Each row is a point on a landscape with many valleys, with its height.
A ball rolls from a point to the lowest of its 6 nearest points, and stops where none of them is lower. Distance is the straight distance between rows; heights are no part of it.
J926: [  2 -34 -51 -24  14  19 -15 -71   6]  (h 604)
J891: [ 36  23  32  43  10   6 -15  29  46]  (h 639)
J669: [ 27 -67  49  10 -51  42  -6  -7  -2]  (h 780)
J192: [-16  17  11  11  16  -9  10 105   6]  (h 509)
J312: [ -5  -8 -42   7  18 -26  13 -48  10]  (h 250)
J931: [  7 -20 -19  -9   6  33 -36 -68  15]  (h 675)
J652: [  0   6 -24  20   6 -19  -8 -36  16]  (h 222)
J64: [-15  -9   8 -33  -9  35 -17 -42 -36]  (h 628)
J202: [-33 -28   0 -37  -5  16  42   8 -74]  (h 575)
J250: [  0 -29 -46 -20  27   7   6 -59 -13]  (h 503)
J817: [-24 -31  29  -4 -40   1  32  32 -52]  (h 601)
J837: [-10  -9 -26  15  33 -39  27  30  17]  (h 514)
J601: [ 40 -25 -18  38  18   4   3 -12  49]  (h 461)
J885: [ 26 -40 -16  32  23  11   9  -1  54]  (h 574)
J599: [ 74  -4  12  35   8  25 -19   6  50]  (h 674)
J947: [-11  -1  47 -11 -55  10  -2  13 -38]  (h 504)
J198: [-25  12  25 -14 -28  19  -1 -38 -38]  (h 540)
J540: [  1 -41 -69 -23  24  15  -2 -59   1]  (h 591)
J936: [ -8 -17  44 -28  54  64  -9  11  -4]  (h 75)
J875: [15 -5 38 35 20  4  5 39 37]  (h 683)
J205: [ 15 -16  34   5  44  52  -6  30  19]  (h 605)
J245: [ 12 -59 -12  20  55  23  19  24  30]  (h 762)
J890: [ 36 -32  36 -11 -58  91 -38 -21 -11]  (h 196)
J956: [-26  -2  33   0  39  18  17  63 -18]  (h 699)
J655: [-39 -19 -33 -78  -1 -20  38  42 -85]  (h 556)
J728: [ 22  18 -14 -16  -9  34 -47 -65  10]  (h 753)
J991: [-21  47  29 -25 -40   1 -15 -20 -29]  (h 456)
J671: [-46  25 -25 -40 -16 -42  -3 -10 -40]  (h 476)
J596: [11 19 39 30 17 17  6 46 16]  (h 695)
J187: [  2 -44  25 -20 -17  49  -6 -27 -27]  (h 612)
J224: [-34  53 -12 -18 -20 -36 -11 -13 -14]  (h 417)
J459: [-38  -9  17 -26 -12   6  -4 -30 -51]  (h 547)
J872: [ 19  24 -17  26   7 -24  -7 -17  38]  (h 211)
J781: [ 15 -18  11  30  32 -11  22  39  37]  (h 687)
J673: [ -2  41 -17  37 -11 -46  -3  88  41]  (h 336)
J751: [-25  -4 -24 -39  16 -11  11 -53 -38]  (h 614)
J812: [ 18  77  -9  20 -12 -38 -15   9  31]  (h 135)
J351: [-46  27   2 -31 -32 -26 -10 -23 -42]  (h 465)
J900: [ 80  21 -21  37  -6  30 -43 -26  58]  (h 797)
J813: [-37   7 -10 -29  -1 -19   7 -13 -57]  (h 551)
J308: [  4  16 -40  26   8 -41  13 -21  29]  (h 76)
J38: [  3 -26  66  -2 -48  31   3   7 -26]  (h 248)
J55: [ 31   9  59  13  34  53 -24  24  29]  (h 782)
J657: [-15  -7 -58 -13  25 -38  25 -16   8]  (h 500)
J665: [ -6  45 -34  17  -3 -52  -4  18  29]  (h 209)
J666: [-10  -5  -4  14  33 -28  32  66  13]  (h 638)
J337: [-33 -14   0 -57 -25 -21  23  31 -64]  (h 233)
J653: [ -2  70   3   6 -34 -23 -27 -40 -12]  (h 228)
J82: [-12  10 -44   7  13 -60  23  22  22]  (h 322)
J111: [  3  -3  56 -12 -31  34 -21 -31 -32]  (h 608)
J983: [  6 -41  21  21 -46 -16  34  40 -13]  (h 176)
J464: [ 30  23 -10  27   1 -16  -8 -23  50]  (h 289)
J89: [-7  4 30 24 18 -2 19 60 19]  (h 621)
J411: [ 44  48   8  49 -11 -27 -21   0  47]  (h 442)
J408: [-34  23 -72 -33   1 -61   6   5 -14]  (h 578)

For each start below, name the point where the ball stops.
J540 -> J308
J245 -> J308
J728 -> J308
J666 -> J308
J596 -> J936

Call two points neighbours if one is among the 6 nearest of the other. Go from one point of each pair to the other, from neighbour to neighbour, staying as low as possible. Name the highest point that can't be avoided.
J936 and J890 -> J187
J308 and J983 -> J947
J890 and J983 -> J38
